Each row is a point on a tangle of strands that fork, close into loops and nearly touch. The rows are in no order.
In the rows, 128 means zero.
Two points are linked if the straight distance between their rows is under 114. Some points are linked to none.
lusud: [ 98 130 120 113  95 132  61 106 151 113 149 116 152 156 117 142 107 133
 136 112 140 135 118 116 140 108 160 133  98 130 136  76 155]
Lebi: [105  99 112 105  88 123  56 102 154 125 187 107 167 160  97 144 106 149
 142 116 125 145 122 116 150  81 167 132  85 137 122  80 146]
Zuki: [ 79 162 117 163 105 163 118 108 117  97  92  99 147 152 155 108 124 129
 154  68 113 127 102 111  93 107 147 156 144 111 140 117 175]
vefor: [101  99 116 117 122 120 121  89 137  81 165 111 155 136 122 110 140 201
 155 124  88 161 142 162 132  88 175 159 113 111 127 131 110]
konon: [128  92 150 111 179 117 179 179 146  94 101 160 127 124 108 129  76 158
 132 158 141 163 112 162 138 153  99  80 115  96 128 156  94]
Tidot: [165 112 123 164  95 145 145 192 111 233 121  93 164 116 127 162 107  74
  77 142 193  99 111 116 191 201  54 151 128 142 146 148 104]
bevez: [109  85 111 117 147 132 104 162 126  75 138 151 112 173 114 119  97 107
 158 118  91 161 109 108  88  66 137  65 112 159 107 119 194]
tigog: [128  85 123  80 116  96  82  86 151 129 196 124 133 122  96 145 137 180
 138 165 123 144 152 147 179 117 166 134  81 136 129 109  99]
Pege: [149 108 136 115 110 115 103 136 138 200 173 111 159 106 103 149 166 132
  81 149 160 103 151 140 190 166  99 150 121 142 154 140  70]
durup: [173 163 129 184 108 141 169 159 107 197  77  91 127 115 150 121  83  91
  98 127 178 107  99 111 121 177  86 153 149 128 128 153 130]
Fofed: [103 169 137 152 121 148 150 125 137  92  66 125 127 128 148 152  52 144
 137 112 166 150 100 126 119 151 128 141 120  77 139 104 146]
Piluk: [143 147 132 177 139 159 173 172 103 170  84  85 125 138 145 101  77 110
 109 130 152 126  91 119  97 163  80 115 155 121 121 171 138]
Siza: [105 128 108 145 104 126  69 146 115 108 145 132  89 154 137 119 167  48
 147  77  71 125 129  71  81  60 141 112 143 176 125 102 231]
renun: [ 96 128 130 145 132 140 182 129 141  90 122  96 185 133 141 100 108 212
 142 110 104 154 113 164  99 120 129 156 150  76 132 167  93]
kimap: [115  77 109  93  92 101  56  73 151 125 206 110 160 144  92 149 124 181
 156 143 110 151 134 128 165  81 181 148  76 136 124  83 123]
gado: [147 134 147 119 152 134 112 156 122 125  98 151  78 126 121 146  69  70
 115 163 182 142 115 119 143 155 110  81 110 134 112  99 158]
Vem: [150 145 132 129 157 139 140 116  92 127 102 157  65 134 138 106 176  60
 129 119 103 107 145 108 100 110 141  95 157 163 114 138 170]
sedez: [121 113 145 106 147 134 100 153 140 122 116 139 109 136 104 149  83 110
 123 154 169 150 123 129 158 135 121  86  98 122 122 107 142]
Figar: [166 149 144 126 164 126 155 116 103 136  97 167  59 111 135 119 164  65
 116 135 131  92 151 123 112 135 140 103 157 166 105 148 137]
fovip: [181 126 143 169 130 130 179 191 123 212 116 107 139  92 119 150  99  80
  74 143 178 110 124 126 168 198  57 136 134 146 136 177  99]
mam: [131 141 112 102 149 116 167  78 112  74 128 168 102 106 153 119 199 158
 169 120  61 125 175 147 102 105 168 153 151 128 132 145 117]
Tipa: [109 128 137 106 148 119 141 125 152  83 118 151 129 112 112 150  90 164
 144 145 146 153 135 159 147 137 150 129 100  94 134 125 108]
feziz: [130  72 134  89 118 112  89 122 149 162 190 111 153 124  86 136 135 173
 113 168 134 144 143 138 190 129 135 122  94 127 139 130  88]
Nesem: [128  84 109 125 178 137 153 157  99  99 125 158  89 159 131  80 158 104
 142 122  66 132 121 117  89  75 134  47 148 152 113 158 167]
busek: [147 158 130 150 126 148 102 143 101 125  97 133  70 148 150 118  89  46
 119 126 159 125  99  95 101 130 115 107 147 153 106  85 206]
duv: [149  88 144 106 147 119 114 117 130 165 179 133 109 123 111 104 167 139
 103 164 120 123 149 141 146 119 133  97 135 158 118 166  95]
biki: [ 97 107  98 137 141 128 123 134 111  67 136 155  97 150 134 109 164  91
 169  85  37 145 142 108  89  53 149 100 133 140 127 129 196]
Dasor: [110 123 106 129 149 136 139 109 100  84 131 146 101 136 138  94 190 104
 164  94  44 132 154 121  92  63 158 112 149 134 131 141 173]
malu: [140 125 128  84 145 113 101  88 127 104 148 175  77 119 118 138 167 114
 145 144 110 124 170 128 129 107 166 108 119 157 118 108 138]
lil: [109 137 126 111 155 132 147 125 128  39  93 180  96 143 131 141  98 114
 173 112 119 154 126 130 101 105 161 106 111 109 116  97 169]
bobut: [135 159 152 147 144 120 183 159 138 134  77 125 122  88 123 149  71 128
 104 135 169 133 120 131 137 185  96 135 126  99 131 145 104]
muz: [116 133 107 151 131 144  97 150  98 127 137 122  84 157 144  90 169  54
 139  91  70 119 123  78  79  70 129  89 151 179 119 133 219]
dibu: [134 170 135 131 144 135 162 108 120 117  90 134 112 114 143 115 149 128
 140 104 109 114 136 128  99 124 142 139 161 121 123 149 130]
Kabu: [152 176 141 137 118  96 145 111 147 165 123 126 148  63 130 154 153 144
 102 130 147  93 148 142 142 181 115 185 136 127 142 142  67]
vofo: [126 163 108 158  52 145  78  95 128 191  98  83 190 160 157 113 168 115
 117  96 155  74  94 112 121 139 126 197 142 126 158  84 121]
maki: [122 108 102 148  65 153 109 171 123 243 131  72 224 151 129 165 138 104
  84 138 188  94 101 108 191 182  62 177 124 106 162 117  86]
taf: [110 162 146 151 121 128 181 136 147 121 118  87 191 108 140 116 106 197
 120 116 120 136 112 152 111 148 108 166 145  77 136 171  79]
zod: [138 129 122  93 145 110 154  66 112  77 158 171 101  89 155 129 199 189
 164 143  66 135 182 160 114 115 170 160 134 129 126 136  98]
Gope: [142 142 119 140 156 147 128 140  88 130 108 146  60 147 147  97 160  40
 128 116  98 108 123  92  88 101 126  83 155 178 106 132 201]
nifu: [107  88 119 111 142 135  97 171 142  70 133 158 117 169 109 143  56 111
 158 140 122 174 101 111 107  76 135  59  90 148  96 108 179]
videl: [157 178 133 169 111 136 150 125 112 167  73 112 116 112 143 126 109  97
 110 113 175 101 118 115 114 165 111 156 150 124 127 123 136]
Pupum: [117 150 150 140 126 128 164 146 147 139 111 102 168 102 126 143  91 161
 106 124 151 136 113 141 134 166  99 147 135  88 140 155  94]
Bon: [135 117 160 120 169 119 177 184 144 117  90 149 118  91 107 157  70 134
 113 156 166 144 117 147 161 181  85 106 116  93 132 153  98]
ges: [113  99 135 127 165 146 160 170 137  96  99 126 136 145 121 116  62 153
 141 146 142 163 103 155 116 135 103  77 122 100 123 140 124]
gola: [139 170 139 150 128 136 146 111 114 132  78 121 108 119 138 124 122 104
 127 113 144 115 120 117 112 149 129 135 150 122 120 119 148]
sop: [117 137 127 123  92 112 108  81 150 132 173  98 176 103 135 137 171 222
 129 135 120 130 148 163 150 138 145 201 123 110 144 115  70]
non: [109  97 136  95 139 130  90 149 150  97 135 148 123 147  94 149  61 125
 139 154 147 162 121 124 148 107 135  83  81 126 113  98 151]
ripo: [107  83 104 117 143 112 116 156 126  53 144 179  93 157 120 131 124  87
 174 102  50 162 128  96  87  43 156  70 112 158 111 114 203]
bedot: [170 142 152 157 146 109 203 178 134 175  95 126 126  69 120 153  79 101
  79 134 169 116 124 126 150 199  64 144 127 131 129 174  96]
kanof: [123 138 125 161 149 167 161 157 107 123  86  99 121 153 146  90  97 114
 132 114 117 136  93 116  80 134 108  97 160 127 115 157 168]
dagu: [168 208 140 147 122  96 180  94 137 152 106 135 133  53 157 137 153 148
 119 115 122  83 160 137 100 159 120 193 156 136 129 157  65]
saku: [107 175 124 133  93 133  95 100 146 118  98 118 154 126 135 164 109 150
 129 112 174 117 121 131 146 156 148 168 110  94 153  74 124]
sidof: [131 161 119 151  98 141  79 148 113 116 110 130  83 161 158 133  99  47
 125 108 155 121  89  80  95 117 114 118 144 161 111  62 225]
sabib: [145  96 124 117 109 132  61 118 127 210 193 102 141 163 105 114 175 108
  98 146 143  94 140 113 158 113 130 109 116 170 134 130 109]
bomon: [ 90 130 121 131 115 135 143  99 139  82 141  97 179 135 134 117 119 213
 149 110 108 157 130 167 122 111 157 174 123  85 137 138  99]
giku: [118 113 126 102 170 123 165 126 121  68 111 173 100 140 125 114 130 133
 158 130 100 146 139 144 109 106 152  90 132 114 118 138 134]
Fani: [ 97 153 132 127 144 144 153 126 135  50  73 161 113 137 137 145  71 127
 163 116 141 153 112 134 102 130 151 116 115  92 124 104 164]
gek: [156 149 146 140 150 141 122 144 106 130  90 147  65 135 137 130  88  54
 114 144 167 127 109 111 123 147 115  92 135 147 106 100 180]
zuti: [145  71 136  98 137 128  79 127 131 183 196 116 121 153  97 103 144 120
 107 157 122 126 136 112 149  99 138  79 113 172 116 150 121]
dobo: [102 147 119 153 136 163 135 132 109 100  96 109 120 156 146  94 115 105
 145  89  99 134 101 108  81 105 129 110 154 127 120 131 187]
kip: [157 108 139 143 143 158 104 166 109 186 143 113  99 157 118 109 119  59
 101 154 163 120 116 110 132 133  97  78 134 173 107 139 158]
dopat: [144 121 149 119 150  84 172 115 142 123 183 138 136  72 136 112 171 200
 108 159  87 121 156 168 129 143 103 145 144 122 114 178  44]
Bova: [142 119 106 167  69 151 140 192 113 249 118  72 208 139 142 160 118  93
  88 130 195 101  95 107 179 199  47 179 130 115 155 138  94]
vade: [139  62 118  99 159 112 132 113 112 113 182 160  84 140 115  88 181 136
 137 148  62 125 150 128 122  73 157  74 127 161 104 163 127]
nupu: [161 180 142 129 153  90 190  97 126 124 117 156 120  62 152 131 169 155
 125 126  97  91 170 148  92 148 127 166 162 134 123 171  69]
tef: [145  91 146 106 157 103 149 120 139 134 177 139 116 106 124  98 169 177
 108 165  98 127 151 158 137 126 124 118 139 137 112 177  69]
refak: [109 155 129 125 103 137  87 106 141 117 116 130 136 141 121 149 116 121
 132 115 163 125 120 123 139 132 152 140 112 121 134  77 146]
Gen: [131  94 124  78 146  97 140  79 131  74 169 174 100 113 119 134 160 182
 166 161  91 154 172 166 135 109 179 135  99 127 123 120  93]
terur: [112 168 106 165  67 153  82  94 124 162  97  85 174 168 153 111 150 115
 128  77 150  90  89 101 107 127 129 180 147 121 152  93 149]
zed: [ 98 130 122 133  77 142 101 127 150 162 145  73 214 136 119 151 120 179
 112 121 162 130 117 133 170 151 114 169 115  82 163 118  86]
Zavel: [156 154 147 119 165  83 191 113 134 106 148 164 121  61 148 125 170 179
 121 150  91 115 166 165 108 149 118 154 150 123 114 173  52]
zalut: [126  87 126  95 177 108 172 139 133  63 122 184 104 142 108 116 112 153
 163 146 105 164 133 160 122  99 152  74 110 115 110 131 117]
pavil: [113 140 112 132 149 137 159  97 102  87 116 138 115 126 146  95 180 133
 159  92  65 129 152 133  94  86 156 139 162 120 135 146 146]
Tume: [108 102 125 104 101 126 101 129 152 163 172  79 194 133 104 140 124 185
 113 144 148 143 135 143 188 138 120 150 110  96 150 126  80]
giva: [100 127 109 140  64 147  96 135 137 205 133  68 227 153 130 153 135 147
 100 121 177 103 104 116 171 162  96 182 123  86 169 104  86]
tiri: [173 139 155 122 171 122 160 126 116 140  92 175  59 103 126 138 140  75
 110 154 153 107 146 131 123 160 126  92 139 149 111 145 125]
pag: [156  86 132 107 112 118  71 122 135 220 192 108 139 134  99 131 178 113
  91 163 152  96 151 125 184 144 121 125 117 160 144 137  83]
ris: [142 136 132 111 108 105 100  86 143 157 180 115 154  91 127 128 193 194
 115 146 123 114 162 158 150 142 142 179 133 135 141 124  68]
volo: [145 131 145 106 121 101 123 115 150 156 159 129 143  80 114 147 163 160
 103 147 144 114 156 149 172 165 118 165 122 128 146 141  60]
vobet: [126  74 124  76 160  96 150 115 137  57 152 192  99 132 105 136 118 175
 171 167 103 172 150 164 138 105 172 101  85 118 115 119 101]
mer: [103 159 124 142  78 136 108 114 151 137 103  95 181 117 134 169 105 161
 115 115 176 121 115 129 168 166 130 175 112  81 161  88 104]
dirok: [ 82 164 109 170  82 156  85  98 123 114 107  92 158 170 157 116 132 118
 147  64 125 113  96 100 100 106 136 165 141 121 146  82 179]
mota: [115 137 116 145  92 138  58 156 122 109 132 130  93 168 142 130 120  62
 139  91 123 135 103  67  90  88 127 116 143 175 112  80 232]

A piece is two or more points that can be reached from each other along the links. Count, over all rows, the pieces, the separate loops (a circle has one, a figure eight two, a Y none), the forks (points with three links) and the tips (points with one).
pieces: 3
loops: 2
forks: 4
tips: 6

How many points has the smallest loop of links through each point below? Write - if it is on no loop.
duv: 12
tigog: 10
ris: -

A tip is a point with one link. Name the tips that can be reached along the links from each point below, in the order of the rows.
lil: Fofed, vofo, tiri
Bova: vefor, ges
nupu: sop
